Each row is a point on a landscape with many valleys, with its height.
A ball rolls from a point to the lowest of its 2 nearest points, and stops where none of them is lower. Distance is the straight distance between rows; heights are no part of it.
Z_247: [  0 -19  19  -7  18  31  -9 -38   8  21  38  -8  18  14 -19   8   3  60
  -6 -16 -34 -45  45  13 -12   5  13  26 -18]  height 7.25
Z_382: [-36  -7  -6  35  29  17 -12  -1   3   4 -21  18  21  20  16  43   5  -8
 -30  30 -45  43  -9 -35   2 -18  15 -10  15]  height 2.63
Z_558: [ 15 -45  -7  -3 -27  -2 -15   0 -27 -18 -37   2  26  22 -25 -15  66 -19
  -7  -1  42  16  22  13   2  -3   0   8  18]  height 3.28
Z_870: [ -1  16   0  -1  13  32  -9  28  -6  21   1  17   0   1 -43 -49  25  22
  30 -24   2 -32   1  51   9   9 -13  18 -38]  height 7.36
Z_682: [ 18  13 -44   9  14 -15  -1  25  12  22  40  12  49 -30  -7  15  -3 -28
  31 -41 -56  21  11   0 -23  37 -23 -17   6]  height 5.68
Z_800: [  0  19   7  28  14 -19 -40  44 -17 -17 -26 -34 -27  33   5  -3  -1  24
 -23  31  21   7   1  40  26 -18  18   1  20]  height 1.43
Z_372: [-12 -26  22 -11  17 -20  22 -25   2   4 -33  13  -1  11  39  43  -5 -23
 -39  58  -2  45  -9 -24 -13  -3 -19 -24  -3]  height 3.84
Z_202: [  2 -11  17  -7  -4  46  -4 -25   5  -9  -7  25   7  20 -27 -25  22  23
  11 -24 -18 -47  11  -5   7  -9  25  42 -20]  height 6.53
Z_738: [ 17  18   8  -8  13  -7  -3   3  13  22  45 -30 -14   3  19   9 -30  39
  11  -7  27 -25  19  37  -9  16  -2 -11  -1]  height 2.69
Z_997: [  1 -14 -24 -27 -31   6  10  -2 -11   6 -10  26  29 -27 -40 -32  36 -44
  36 -20  15   8  -2  -7  -3  19 -31  -1 -14]  height 3.81
Z_242: [  6  48  -2  29  -4   5 -18  11  17  17  59 -16 -28 -31  30  26 -57   6
  20  -6 -26 -17  -6 -30  -8 -18  19 -20  16]  height 3.83
Z_627: [-11  -2  13  11  -6 -26 -24  38 -16 -26 -33 -28 -22  22  10   0   1   5
 -21  28  24  10  -9   7  19 -25  18   0  25]  height 0.97
Z_359: [ 23  10  15 -38   5 -20  32 -47  26  32  52 -33  -5 -28  35   8 -35   7
   7  -1   3 -26   9   7 -19  35 -36 -27  -6]  height 5.63
Z_96: [  8 -21  18 -30 -10  20  19 -30   7  -7  10   8  -3   9 -10 -18   4  15
   2 -14  14 -45  18   9  -3  -1   3  15 -22]  height 4.50
Z_742: [ 22 -25  22 -14  -9  10  -8 -21  -3   3  35 -14   1  14   4  11   8  31
   8 -15  25 -39  42  22 -17   4  10   0   2]  height 4.23
Z_844: [ 33 -22  -3 -36 -13 -25  23  -4 -25  10 -13  19  16 -11 -36 -21  30 -20
   6  11  36  20  25  34 -12  24 -40  -9 -21]  height 4.12
Z_511: [ 19 -36  36 -34 -12  18   8 -54   6   2  26  -6   9  20 -13  -6  12  29
  -3 -18  17 -55  49  19  -5   8   4  18 -12]  height 5.09
Z_278: [-23 -21  24  -2  23  13   6 -12 -17 -30 -53   7 -11  45  -8 -27  24  32
 -33  42   5  -7   3  13   4 -20  22  28 -11]  height 4.90
Z_912: [ 34 -35  11 -46 -10 -36  29 -35 -19 -10 -17   7  16   9   2   7  16 -17
 -22  35  20  26  26  10 -28  20 -29 -20  -5]  height 4.47
Z_841: [ 25   2   4   4   9   9 -21   3   1  15  41 -30   3  19   6   8   2  36
  12 -21  34 -33  47  44 -14  11  -4  -4   9]  height 3.43
Z_977: [ 29  19 -22  17  -7  18 -20  30   6  38  59 -20   8 -24 -11   5 -13  12
  33 -48  11 -15  18  32  -8  26 -24   1  -5]  height 1.89
Z_772: [ -4  43 -15  28  -3   3 -41  52 -25  -9 -16  -3   5   0 -38 -31  21 -23
  25 -24  -1   0 -27  11  36   0   4  16  17]  height 5.27
Z_618: [ 37  22  -7   9   4  17 -17  14  11  48  60 -39   3 -10   4   1 -23  20
  26 -34  34 -19  29  54 -10  29 -32   8  -7]  height 0.95
Z_512: [ 27   0 -14  20  -5  11 -32 -12  15  15  62 -20  39 -18 -10  36  12  -4
  20 -55 -28 -20  37  -5 -19  20  -4  -3  26]  height 6.13
Z_590: [-28  32  13  -4  -8   1  18  15  15 -20 -23   4 -57  -8  15 -28 -44   6
 -15  12  10 -12 -55  -4  29 -31  20  24 -18]  height 4.69
Z_798: [ -6 -27  14 -14 -37 -22  11 -10   2 -14 -24 -19 -20  -9  31  22   1 -19
 -11  16  41  20 -15 -31   1 -16   9 -25  26]  height 6.68
Z_126: [-18  -6  -4   2  32  30  13 -35   8   7  -7  32  47   4 -31  -5   6  17
  -5  -4 -75  -9  15 -26 -10  14  13  38 -30]  height 3.98
Z_123: [ -2  22 -15  23  23  44 -30  10   2  -7   7  21  35   7 -36 -12  21  16
  22 -40 -55 -22   3  -4   7   5  16  20  -4]  height 5.98
Z_475: [-27 -17 -18  15  -3  12 -17  13 -12 -32 -46   5  24  10   3  -7  42 -19
   0   4   2  36 -24 -30  15  -8  12  19  32]  height 5.34
Z_324: [-34  28  15  14  18  -5  11 -11  31  10  -3  13 -42 -13  44  34 -65 -14
 -22  35 -16   7 -28 -39  23 -36  11 -22  -4]  height 2.81
Z_584: [  3 -18  26   2 -39  14 -26 -25   4 -19   4  -9 -17   5  33  20  -4   7
  -3 -22  41 -34   0 -35  -1 -47  31   3  38]  height 6.34
Z_536: [-13   4  -6  21   5  12 -10  12 -13 -30 -31   1  -6  14  -6 -13  14   3
 -13  -5  -2  -2 -13  -8  15 -20  25  18   8]  height 4.98
Z_467: [  5 -25 -20  18   7 -17  -8   7  -5   1  -4   5  49   6  -4  36  25 -25
  -5 -11 -29  41  19 -31 -19  16  -2 -18  22]  height 5.10
Z_878: [-25 -15  28  13  22   1 -18 -19  11  13   0   1 -14  27  41  43 -20  15
 -32  35   5  -7  15 -15   6 -40  18 -18  16]  height 1.20
Z_689: [ 28  20 -20  -3 -15 -19  -5  29   3  17  32 -24 -11 -20 -16  -7  -9  -3
  17 -16  41   6   2  32  -2  25 -22 -25  -1]  height 2.85
Z_434: [ -8  38  -6  11  22  -1  13  17   5  11  28  -9 -28 -13  14   2 -51  19
   0   6 -18  -4 -11   8   3   4   3  -9 -17]  height 2.27
Z_980: [ -2 -20  -7   7 -38  17 -18   7 -10 -16 -23  12   2  10  -6 -25  48 -18
  19 -33  30  -5 -21 -11  20 -16  14  16  21]  height 5.88
Z_805: [ -3 -43   7  -6  -3  -9   7 -27 -14  -4 -24   9  28  17   9  31  26  -6
 -20  26   0  28  23 -29 -27   2   4 -15  12]  height 4.56
Z_788: [-35  13  -9  34  41  22  -7  -9  13  10 -14  26   6   7  11  35 -18   6
 -26  32 -67  17 -17 -38  -1 -24  16   3   2]  height 2.21
Z_508: [ -1 -31  13 -31 -42 -24  22 -28  14 -13   5  -1  -7  -8  43  25 -11 -20
  -6  -3  29   2  -8 -47 -10  -1  -2 -23  18]  height 6.83
Z_535: [-20  13  34   7  51  -6 -14   7  -6  15   2  -8 -25  31  32  29 -27  43
 -34  52  11 -18  14  16  17 -32  17 -22  12]  height 2.82
Z_367: [  7  56 -14  16  31 -11   5  34  13  23  44 -31 -13 -21  19  13 -67  20
   1  11 -21  15 -11  22  -2  19  -7 -23 -11]  height 1.81
Z_629: [  6 -21  -7   7   2 -19  -7  -1  -7  -3   2  -2  22  11  11  38   9  -9
 -16   8 -13  26  13 -20 -22  10   1 -31  25]  height 4.89
Z_437: [ 26  18 -15  17 -25  14 -39  38  -8  26  49 -13   1 -31 -23   4  15   1
  49 -56  24 -26   2  26   4   2 -17   0  12]  height 2.67
Z_906: [ -8 -12 -13  -2  -8   5   0  11 -19 -28 -56  14  15  15 -22 -34  44 -20
  -4  12   6  30 -11   8  12  -6  -1  24   1]  height 2.87
Z_988: [ 28 -37   9 -16 -41   2 -10  -1 -26   8   1  10  14   2 -37 -17  57  -8
  21 -19  62 -16  24  30  -7   7 -24  -4  -2]  height 5.12
Z_542: [-19  16  25   0  30 -29  -7   8   5  13  -4 -10 -28  15  38  27 -39  14
 -28  44  11   2   3   8   9 -17   7 -32  14]  height 2.41
Z_954: [  5 -30   9  -5 -22  17  -3 -10 -24 -30 -43   5  10  33 -18 -33  51  -5
  -5   3  40  -4  14  27   9 -15  11  27   0]  height 3.93
Z_329: [ 13  33 -28  12 -40 -28 -21  47   2  -5  12 -17 -24 -40   0  -2 -19 -49
  30 -31  11  15 -37 -17  24  -7  15   2  26]  height 4.97
Z_918: [ 27  26 -17 -19  -4 -21  31  -2  23  44  56 -21   4 -38   6   9 -39  -2
  21 -24   6   9   6  31 -17  52 -39 -15 -26]  height 2.07
Z_129: [-35   5  -8   9  27  21  18  11   3 -10 -33  22  10  13 -13 -20   5   7
 -19  19 -50  14 -24 -12   5  -8   9  20 -19]  height 2.64
Z_894: [ 21  -5 -35   2  14 -35   1  28  -8  13  14   6  50 -23 -20  10  19 -34
  15 -17 -19  49  14  18 -21  49 -31 -38  14]  height 5.42
Z_124: [-31  25  25   6  35 -21  -1 -23  25  14 -21   6 -37   9  55  45 -49  -7
 -33  57  -5  -1 -17 -23  23 -29   4 -23   2]  height 2.42
Z_630: [-32  15  -7  17  -3  13  -8  20  -3 -35 -54   5 -19   8  -5 -30  20  -5
  -5   2   4   7 -40 -11  25 -14  21  40   1]  height 5.19
Z_509: [  5 -23  18   1  15  15 -27 -31  16  13  63 -26  28  10  17  50  -5  35
 -11 -15 -14 -31  56  -6 -19  -3  10 -11  32]  height 6.85
Z_891: [-12   0 -21  15  11 -18  -8  39 -15 -29 -54  -4  11  11  -9 -23  25 -32
  -7  19  -3  38 -23   9  18   9  -6  11  10]  height 2.52
Z_488: [  9  -3 -32  17  14  12 -16   4  -4   6   5  10  46   4 -22   6  24 -13
   9 -24 -32  12  17  -1 -14  13   3  -5   4]  height 5.47
Z_529: [-39 -25  11   1  14  39  16 -35  -2  -7 -42  29   7  25  -4  -5  17  23
 -17  25 -32  -6  -3 -35   3 -19  29  36 -19]  height 1.80
Z_596: [ -4  27  -9  16  12  52 -26  21  -3  -2   2  19   9  21 -37 -38  23  16
  20 -45 -30 -38 -15   6  18 -10  19  25 -14]  height 6.14
Z_373: [  2  43 -24  28 -21 -10 -30  50  -6  -6  -4 -15 -21 -21 -17 -23  -2 -33
  25 -27  -3   8 -43   2  33  -7  19  10  19]  height 5.13
Z_63: [ 26   3 -30  26   0   4 -23  14   8  21  53   4  45 -27 -17  26  11 -20
  30 -53 -32   4  22   4 -20  27 -10 -11  19]  height 5.86
Z_869: [  9 -25  -7  -2 -16 -35 -10  15 -19 -29 -35 -12  -3  19  -7  -6  34 -22
 -12  17  39  35   4  12   0   1 -13 -13   7]  height 1.79
Z_316: [-22  19  -1  17  20 -11   1  25   8   0  -2  -5 -15  -1  18  23 -36  -9
 -22  27 -27  26 -17 -24   5 -22   3 -18  -4]  height 3.63
Z_56: [ 13 -23  19 -19  -4  40  -8 -36  -5   4  13  15  22   9 -34 -13  28  28
  11 -33 -16 -45  36  11   0   0   9  38 -33]  height 6.78
Z_35: [ -9 -15 -10  -1 -12  28   8 -20   5  -8   2  23  27  -7  -3   1  17 -15
  11 -24 -25  -3 -12 -43  -4   0  11  20  -4]  height 4.78
Z_19: [-27  20  17 -10 -11 -23  11  26  11 -24 -31 -25 -61  -1  14 -25 -43 -12
  -9  34  21   3 -53   5  40 -20  16  25 -10]  height 4.96
Z_958: [ 15 -14  23  -6 -37  13 -21 -11  -4 -22  12 -12 -16  21  14   8   2  17
   9 -22  43 -47  10  -2   7 -29  26  11  25]  height 5.85
Z_221: [-15   1  -9   6  38   1  25  -9  10  12  10  13  22   3  -7  24 -16  11
 -13  14 -51  12   6 -19 -14   9  -6  -4 -22]  height 3.21
Z_145: [  8  -7 -30   3  12 -12  -8  18  -2  -1   1  12  53   1 -26   9  29 -37
  10 -19 -40  38  11  -4 -14  33  -7 -21  16]  height 5.28
Z_972: [-10  35   1  36  12   4 -28  43 -17 -18 -27 -12  -5  23 -27 -29  32   0
   7  -9   1   0 -14  25  34  -8  14  20  15]  height 5.39
Z_889: [ -2  28 -10  -1  -6  18   2  28  -3  14   6  15 -13 -21 -35 -37  10  -8
  30 -32   5 -24 -16  22  20   3 -15  13 -32]  height 7.42
Z_991: [ 10  13  25 -21 -21 -30   5  -7  15  -2  27 -21 -50 -12  28   1 -35   5
  13   5  46 -29   0  -4   4 -14  15 -24  17]  height 6.23
Z_424: [-17 -11 -11  12 -22 -14 -12  11  -6 -27 -30  -8 -16 -18  28  12   2 -33
  -4   7  20  36 -42 -41   9 -22  10   4  32]  height 2.30
Z_611: [ 31  10 -27  -4   4 -21  11   6  19  25  53 -19  20 -34  12  23 -28  -3
  13 -20 -19  26  18  13 -24  44 -35 -23  -1]  height 2.46
Z_351: [ 25  -3  22 -52 -20 -16  56 -53  17  19  24 -10 -27 -22   8 -21 -18   4
  15  -3  19 -37   6  11  -7  31 -44  -6 -37]  height 5.38
Z_360: [ 24  40  -5  -2  18  12  -4  12  17  45  50 -46 -26  -7  27  -7 -47  29
  19 -20  31 -32  19  55  -2  28 -11   6 -11]  height 1.97
Z_356: [  7 -18  20  -8 -33 -33  -8  10   2 -26 -18 -34 -34   7  33  19  -6 -10
 -17  19  66   1  -8 -11  15 -22  14 -18  42]  height 6.57
Z_725: [-13   7 -22  14 -38  -4 -14   6   3 -18   2   2 -16 -34  25  18  -6 -32
   8 -11   1  24 -35 -51   1 -21  20  -4  36]  height 2.86
Z_83: [ 33  -4 -22   0   6 -45   6  14   8  22  36 -20  16 -24   9  31 -11 -18
   6 -15  11  33  19  15 -25  42 -30 -36  16]  height 2.80
Z_631: [-34  29   4   4   8  -2  26 -17  41  12   9  17 -35 -33  40  25 -68 -13
 -13  16 -29  -8 -43 -49   4 -21   1 -13 -12]  height 3.25
Z_525: [-28 -19  -2   5 -25 -22  -5  16  -5 -42 -49 -12 -34  -8  25  10   2 -18
 -12  32  33  42 -44 -22  23 -22   9  13  22]  height 1.88
Z_651: [ 19  16  12 -27  -7 -20  26 -21  33  13  52 -26 -23 -36  31   5 -39  10
  18 -25  13 -30   1   0  -2  20 -24 -20  -3]  height 5.79
Z_18: [-34   1  -2  28  16  36   3 -27  14   4   1  26   3   2  11  26 -12  11
  -9   4 -49  -8 -12 -50  -1 -31  23  13   2]  height 2.90
Z_711: [-15 -27 -14  11 -15  14   5  -6   1 -27 -23  12  15 -11   4   5  24 -21
   9 -12  -7  21 -18 -45   3  -8  16  10  23]  height 5.11
Z_458: [ -3   5   4  26   5  -1 -24  17 -13 -17  -4 -11   0  26   2  12   3   7
  -9  -4   4   1   5  -1   3 -18  22  -6  30]  height 4.71
Z_315: [  7  32   9 -17 -16 -27  11  -8  23   8  42 -29 -41 -27  29   2 -59  10
  13  -4  20 -29 -24  -2   7  -1  -4 -20  -3]  height 5.99
Z_953: [ 32 -24  14 -35 -33 -27  22  -4 -22  -4 -15   3 -19  -5 -24 -22  31 -20
  -6   9  56  10  13  37  -6  21 -37 -17 -12]  height 3.86
Z_561: [ 14 -34   0 -34 -44  24   7 -22  -9   1 -17  30  37 -12 -44 -21  50 -36
  27 -16  13  -4  19 -14   1  13 -19  20 -11]  height 4.21
Z_743: [-10  -6  20  -8   0  12   4 -11   2  -9  -2  -4 -17  23  13 -16  -9  22
 -10  11  15 -21   6   4  -5 -18  15   6  -3]  height 3.64
Z_853: [ 13  19 -44  20  33 -16  -8  32  -1  17  21   2  43 -10 -18  15   3 -11
  14 -20 -45  32  14  20 -21  46 -25 -30  11]  height 5.55
Z_216: [ -2  30   3  28  -8  -9 -24   0  15   6  36 -16 -40 -19  38  27 -40  -1
   1   4  -6 -20  -5 -38  -4 -35  27 -26  22]  height 3.08
Z_418: [-17  12  -3   4  -2  20  22 -13  22   4  19  17  -8 -20  11   3 -38   1
   5 -18 -41 -19 -18 -38 -14  -5  11  10 -16]  height 3.39
Z_575: [ 21 -28  18 -32  10 -43  14 -14 -18   3 -19 -11   3  25  17  12   5  -1
 -33  52  30  32  26  15 -23  16 -28 -34   7]  height 4.19
Z_166: [  2  27   1 -14 -20  -7  26  15  12  -2   3   3 -52 -24  -8 -39 -28  -3
  17 -25  22 -32 -41  16  28  -8   6  10 -29]  height 4.46
Z_65: [-23   9  -8  20 -10  43 -16  -4   2 -21 -10  10  -9   2   1 -17   8   2
  12 -33 -17 -23 -38 -39  10 -28  34  28   8]  height 4.07
Z_661: [-23 -19   5  15  -2 -20 -13  26 -11 -37 -55 -25 -13  20  13   5  24  -7
 -25  30  21  29 -22 -13  18 -24  11  12  17]  height 1.45
Z_470: [ -2  -5  -3   5  22 -21 -12  23 -13 -11 -17 -15   1  23   2   7   9  11
 -28  32   5  19  16  17  -9  -1  -1 -21  13]  height 4.11
Z_103: [-17   3 -24  21  32   7   3  12  -6  -1 -21  18  33   5 -15 -10  18  -6
 -10   6 -55  22  -6  -9  -9   9   5   4  -1]  height 3.04
Z_314: [ 12  47 -32  27 -19 -24 -16  41   4   9  35  -9  -8 -47 -10   3 -32 -47
  36 -37 -10  29 -28 -10  10   4   4 -16  13]  height 4.81
Z_613: [  8 -15  10  24  27 -16 -31  20 -23 -10  -7 -18  12  43   1  16  25  23
 -25  25  18  22  30  26 -10 -10   4 -26  31]  height 4.30
Z_116: [-10  20  44  -8  52   1  -6  -7   9  24  11 -15 -29  16  39   6 -38  56
 -17  41  19 -39  14  22  12 -16  14 -14  -6]  height 3.29
Z_148: [ 22   0 -21  -3 -24 -19 -14  33 -16  18  11  -8 -10  -7 -24 -14  22 -22
  22 -25  46   2  -1  32  14  12 -28 -18   3]  height 3.20
Z_701: [-23  35  -5   0  15   6  21   8  18   5   6   5 -18 -14  15   4 -40   9
   0   8 -35 -15 -25 -12   0 -18   9  -3 -19]  height 2.77
Z_286: [  4 -24  24 -10 -27  31  -4 -26   2 -15  15  10 -10   8  -7  -6   7  23
   7 -40  22 -57   6  -3   4 -21  19  21  -2]  height 5.21
Z_910: [ 42 -20  11 -47 -10 -35  54 -42  -7   2 -15  20  13 -11 -11 -16  13 -15
 -15  31  13  26  13  19 -28  38 -46 -12 -26]  height 4.74
Z_555: [ 11   2  14  -9 -25 -27 -11   1   3  -9   4 -22 -38   0  18  11 -22  -7
  -6   5  44  -6  -4 -10   4 -21  16 -20  26]  height 6.43
Z_406: [ 29  41 -24  -8  13 -26  26  25  14  48  41 -36  -6 -31   7  -5 -54  -9
  16  -4  12  21  -2  50 -15  47 -48 -25 -24]  height 1.76
Z_397: [ 33 -58  16 -26 -30 -10  12 -39 -23 -15 -22   8  36  20  -6  18  47 -12
 -15  23  16  20  44  -6 -23  11  -6  -7   8]  height 3.40
Z_612: [ -6   8 -15  15 -43  16 -10  -1  13 -10  17   5 -16 -33  22   1 -13 -30
  18 -39  -9  -1 -42 -47   4 -27  21  12  22]  height 3.41
Z_497: [-19 -11 -13   1  13  38  16 -28   6  -5 -22  37  41   0 -24 -14  23   2
   5 -18 -53   7  -7 -34  -8   7  12  34 -15]  height 4.37
Z_51: [-14 -17 -10 -30   7  10  38 -25  -5 -13 -39  40  23 -12 -12 -21  19 -18
  -2  22 -36  29 -11 -25 -10  13 -10  22 -30]  height 3.57
Z_244: [  7  11  -4 -23 -23 -14  33  -1  16  -3   5   4 -33 -28   5 -21 -31 -13
   9 -19  12 -19 -30 -10   9   4  -7  -1 -18]  height 4.20
Z_854: [-28 -14 -11  15 -22   5 -14  11 -17 -45 -56   6  -5  -5   6 -23  37 -15
   2  -1  24  26 -37 -18  32 -19  11  32  27]  height 5.36
Z_546: [  8  37   7  19  11 -24 -26  52 -13  -9   2 -47 -36  12  -4  -7 -19  18
 -11  20  31   9  -8  57  27   3  13   5  13]  height 1.82
Z_234: [-18  12   8  -6  -7   3  12   7   7 -15 -10   3 -38   5   9 -27 -22  17
   4   2  10 -26 -30   3  11 -21  13  11 -15]  height 4.28
Z_855: [ 19 -23  19 -51 -27 -16  63 -69  18   7  13   5  -6 -24   3  -8 -19  -8
   2  13  -3 -28   0 -17 -10  26 -39  -6 -33]  height 5.17
Z_144: [ -1  18  10  22 -11   2 -36  48 -22 -19 -12 -20 -25  27 -16 -24  20  18
  -3 -15  32 -10 -15  37  32 -20  20  17  12]  height 5.50
Z_866: [ 26 -51   1 -15 -24 -24   5 -10 -21 -17 -25   0  20  13  -5   0  45 -27
 -10   6  40  27  25   8 -17   4 -13 -17  14]  height 2.51
Z_482: [-13  -1  -7  -9  29  13  22 -28  11  18  14  15  34  -6 -17   5  -3  17
  -7  -5 -68  -1  25  -6 -24  23  -6  21 -37]  height 3.58
Z_737: [  7  11 -20   2  16  -1  -3  36 -14   0 -25  16  24   2 -50 -37  38 -19
  15   3  -3  21  11  38   6  29 -32  -5 -11]  height 3.54
Z_138: [-15   0  15  -7  41  -3  22 -22  -1  21  12  12  11  16  -1  14 -23  29
 -26  34 -38   3  17   8 -17  10 -11 -11 -20]  height 2.83
Z_694: [  7   1  -2  16 -20  11 -33  24 -18 -16 -14  -3 -12  17 -15 -27  32  -2
   8 -28  35 -21 -12  12  24 -28  17  18  14]  height 5.67
Z_543: [  8 -11  15 -10  17  35   4 -34  -1  11  12  19  24  16 -32 -12   7  38
  -1  -4 -33 -32  39  18 -12  19   8  31 -34]  height 7.01
Z_938: [-37  37   5  28  31  10  -7   5  22   7   0   8 -27  -3  24  32 -51   2
 -22  34 -33  -1 -30 -25  11 -36  17  -8  -6]  height 3.24
Z_453: [-13  13  21  17  10  -1 -21 -14  18  10  18  -6 -22  -2  40  41 -36   7
  -9  19   0 -16   7 -34   5 -40  21 -21  25]  height 2.20
Z_172: [-39   0   2  -1 -13  17  31 -40  32  -4   4  18 -20 -32  34  20 -43  -9
  -7   4 -27  -8 -44 -60   2 -23   7   6 -15]  height 3.80
Z_532: [ -9  13 -28   5  24   3   5  23  -9   1 -14  24  37   4 -38 -28  22 -18
  12   0 -38  29   3  20  -7  29 -12   0  -9]  height 3.33
Z_447: [-45 -24  11  18  30  20   3 -27   9  -3 -26  22  14  31  15  30   4   7
 -37  39 -26  26  -4 -29  -4 -19  11   1  -1]  height 3.03
Z_11: [-27  -2  33  -1  29 -19   0 -21   3  12 -24  -2 -18  23  52  34 -24   8
 -35  62  11   6  -1  -9  14 -28   9 -18   1]  height 1.95
Z_654: [  4 -25   1 -24 -15  -4  29 -23 -11 -15 -37  35  23   5 -11 -20  30 -15
  -6  18  -4  16   4   0 -14   7 -14  15 -22]  height 3.72
Z_653: [ 25 -18 -19 -11 -11 -36   7   5   0   6  10  -3  14 -15  -3  14  12 -33
   4 -12  12  29  13   4 -19  29 -26 -34   5]  height 3.14
Z_666: [-11  10  29 -18  49   3   9 -11   0  11   9  -2  -7  27  17  10 -17  56
 -18  48   1 -23  25  31  -1  -6   4  -6 -20]  height 2.91
Z_806: [ 24  -5  -6 -22  -4  -4   7  15 -28   7 -23  21  28 -13 -52 -38  43 -16
  15   5  14  14  20  44 -12  26 -50   4 -22]  height 3.82
Z_760: [ 27  34  -9  15  -4 -18 -11  42   3  24  34 -32 -32 -15   0   1 -34   5
  15 -12  38   7  -9  51  11  16  -7  -9 -13]  height 2.47
Z_140: [ -2  11  -9 -17  -7  -6  46 -21  25   6  14  10 -24 -24  23  -6 -38 -11
   2 -10 -16 -22 -21 -25  -4   5  -7  -3 -21]  height 3.90
Z_829: [ 11 -57  14 -27 -20  -5  28 -49 -21 -10 -28  22  36   8   3  19  38 -14
 -22  29   6  40  16 -29 -25  12  -6  -1   6]  height 4.09
Z_863: [-14   3  -8  11  21 -17   7  17  -1  -7 -20  -1  -6  12   2   5  -5  -8
 -19  22 -17  27  -7  -1  -3  -5   4  -5  -1]  height 3.88
Z_460: [  8   3 -17  27  17  32 -34   3  -2   3  25   5  35   2 -23  13  17   9
  20 -41 -38 -10  14  -7 -17   7  13   8  13]  height 5.74
Z_30: [ -6  -4  18 -13  40  15  16 -20  -6  14  -6  13   2  29  -9  -9 -10  45
 -12  38 -23  -4  27  28 -15   5   0   6 -31]  height 2.28
Z_554: [-37   4  -5  27   3  46 -12 -10   0 -19 -12  20   2   7  11   6   8  11
  -7  -5 -36   1 -26 -45   8 -28  32  28  10]  height 3.53
Z_230: [ 23 -39   1 -20 -42  16  -6   1 -26   2 -17  25  27  -3 -54 -24  66 -21
  21 -27  43 -20  22   4   9   7 -15  12   3]  height 4.70
Z_380: [  5 -27   2  16 -47   2 -15 -14  -1 -16   4 -10  -8  -5  30  28   7 -11
  -4 -15  26  -2  -4 -48  -8 -29  29  -3  48]  height 6.71
Z_885: [ -1 -27  21 -14  23 -39   7  -5 -18  -1 -26 -14   3  21  30  32  -4 -12
 -37  53   6  42   6  -8 -19   6 -19 -37   8]  height 4.01
Z_771: [-42   3   7  12  22  33  11   1  -4 -13 -40  14 -10  26   4 -16   0  22
 -20  24 -29  -6 -18 -15  15 -24  19  29 -16]  height 2.12
Z_21: [ -2 -17   0 -21   0   5  21  -8 -21 -13 -60  25  12   7 -27 -41  41 -14
 -10  30   8  20  -6  15   0   3 -13  26 -24]  height 3.27
Z_897: [  8  -1  17 -14   8  35  -5   7 -11   6 -14  21   1  18 -49 -48  25  36
  11  -6   7 -29  21  46  12   5 -12  22 -38]  height 7.29
Z_845: [-19  21 -12 -13 -19  25  -1  35  -1  16  -4  35  -3 -35 -50 -48  12 -30
  52 -41   4 -22 -35   0  23   7 -29  15 -30]  height 7.46
Z_963: [  9 -13  13 -17  17  18  12 -17  -5   9   0  17  13  18 -34 -25  19  37
   4   3  -6 -21  35  50  -9  20 -18  22 -42]  height 7.18
Z_985: [-35 -22  10  -9  -1  18  27 -40  -5 -19 -43  36   8   7   0 -24  19   2
 -17  31 -27  24 -12 -28  -8   2  13  35 -31]  height 2.96
Z_903: [ 21  15  14 -47   4 -32  56 -50  22  40  40 -19 -15 -22  23 -12 -38  13
  14   6  11 -21   6  26 -15  39 -49 -18 -32]  height 5.51
Z_94: [ 26 -19   1   0  -4  14 -24 -22  12  18  60 -20  34   1   5  32   4  19
  -1 -38  -9 -27  52  10 -25  10   0  -1  18]  height 6.51
Z_578: [ -3 -36  26 -11   1  16  -9 -18 -18 -28 -47  11  13  39 -18 -20  40  16
 -18  29  13  -7  17  13  -2 -15  20  18  -3]  height 4.48
Z_877: [-14  -6  12   0   8  16   9   4 -17 -25 -37   6 -22  32 -17 -31  12  23
 -14  13   5 -24   2  19  15 -21  21  27 -21]  height 5.22
Z_914: [ 18 -14  -6 -22 -39 -23  15  24 -16   1  -9   3  -6 -13 -26 -26  27 -29
  13  -8  59   1  -5  20  11  10 -30 -13  -3]  height 3.51
Z_500: [ -6  13   5   7  17   1  -2   6   3   7  19  -8 -20   6  12   7 -35  31
  -8   3  -1 -23   0   4   3 -10  17  -8   1]  height 2.84
Z_355: [ 37 -25  13 -52 -23 -22  57 -60   6   9  10  11   9 -22  -8  -2   1 -13
   0  13  -2  -2  23   6 -25  37 -51  -7 -30]  height 4.95
Z_969: [-21  15 -20  17 -19  29  -2   7  12 -13  -8  25  -1 -25  14 -10  -7 -16
  24 -36 -20  -8 -50 -49   9 -26  26  27   9]  height 3.91
Z_588: [ 14 -13 -22 -21 -15 -17  15  -1  -7   5  -6  24  32 -11 -16 -14  22 -35
  12 -11  -3  25   1   0 -10  28 -27 -16 -11]  height 3.49
Z_188: [ 11 -47  -1  -9 -47 -13  -3 -23   6 -17  11 -17  -1 -14  29  32   8 -29
  -4 -23  32   8  -4 -51 -12  -9   7 -17  44]  height 6.92
Z_111: [ 13  54 -38  35  -1  -6 -18  48  13  16  46  -5  -1 -42  -2   6 -33 -14
  39 -40 -41   7 -26  -4  13   7   9 -14  11]  height 4.66
Z_691: [ 10  -3  -7  38  18  -9 -36  32 -19 -11 -12 -20  17  31 -12   9  32   2
 -10  -5   0  22  19   4  -2  -8  15 -17  41]  height 4.49
Z_220: [  4 -16 -14  11  -1 -32 -21  38 -17 -27 -45 -14  23  19 -15 -10  41 -28
 -11  21   9  50   4  14   5  12  -9  -3  27]  height 2.22
Z_325: [ -5  13  13  11   1  46 -16   1  -7 -12  -9  24 -10  24 -25 -36  15  30
   9 -34  -8 -51  -3  12  19 -22  28  37 -11]  height 6.30
Z_161: [-26 -36  25 -14  23   2  16 -43   0   8 -26  21  14  23  26  37   0   5
 -40  53 -21  30  11 -27 -17  -4  -6  -9 -12]  height 3.52
Z_846: [ 19  59 -18   8  24 -25  15  21  20  38  44 -46 -21 -25  27   8 -71   7
  11  10   5  23 -13  40  -8  41 -17 -28 -18]  height 1.41
Z_727: [ -2  -5  18   1  35  33 -21 -31  13  27  56 -29  27  18   7  30  -9  58
  -3  -6 -32 -38  54  10 -20  -5  19  10   6]  height 7.16
Z_647: [ 14  47 -14  28   5 -16 -29  56  -8  11  18 -38 -32 -10 -12 -15 -19  11
  16  -1  28   9  -9  63  26   9   6   2   4]  height 2.13
Z_305: [ -1  56 -22  42  12   8 -21  24  10   7  52  -5 -13 -33  11   8 -45   2
  22 -27 -46  -9 -13 -12   0 -10  25  -2   5]  height 4.38

For each start below, name the point where the ball stops.
Z_230 => Z_846
Z_475 => Z_30
Z_988 => Z_627
Z_953 => Z_627
Z_694 => Z_878
Z_991 => Z_788
Z_845 => Z_846

Call two points neighbours if one is among the 2 nearest of the other. Go from one point of each pair to the other, from neighbour to neighbour, staying as low as possible. Name the highest point that can't be avoided.
Z_434 and Z_529 => Z_988
Z_866 and Z_529 => Z_654
Z_788 and Z_529 => Z_844
Z_30 and Z_846 => Z_172
Z_788 and Z_627 => Z_65
Z_30 and Z_878 => Z_116
Z_618 and Z_96 => Z_511
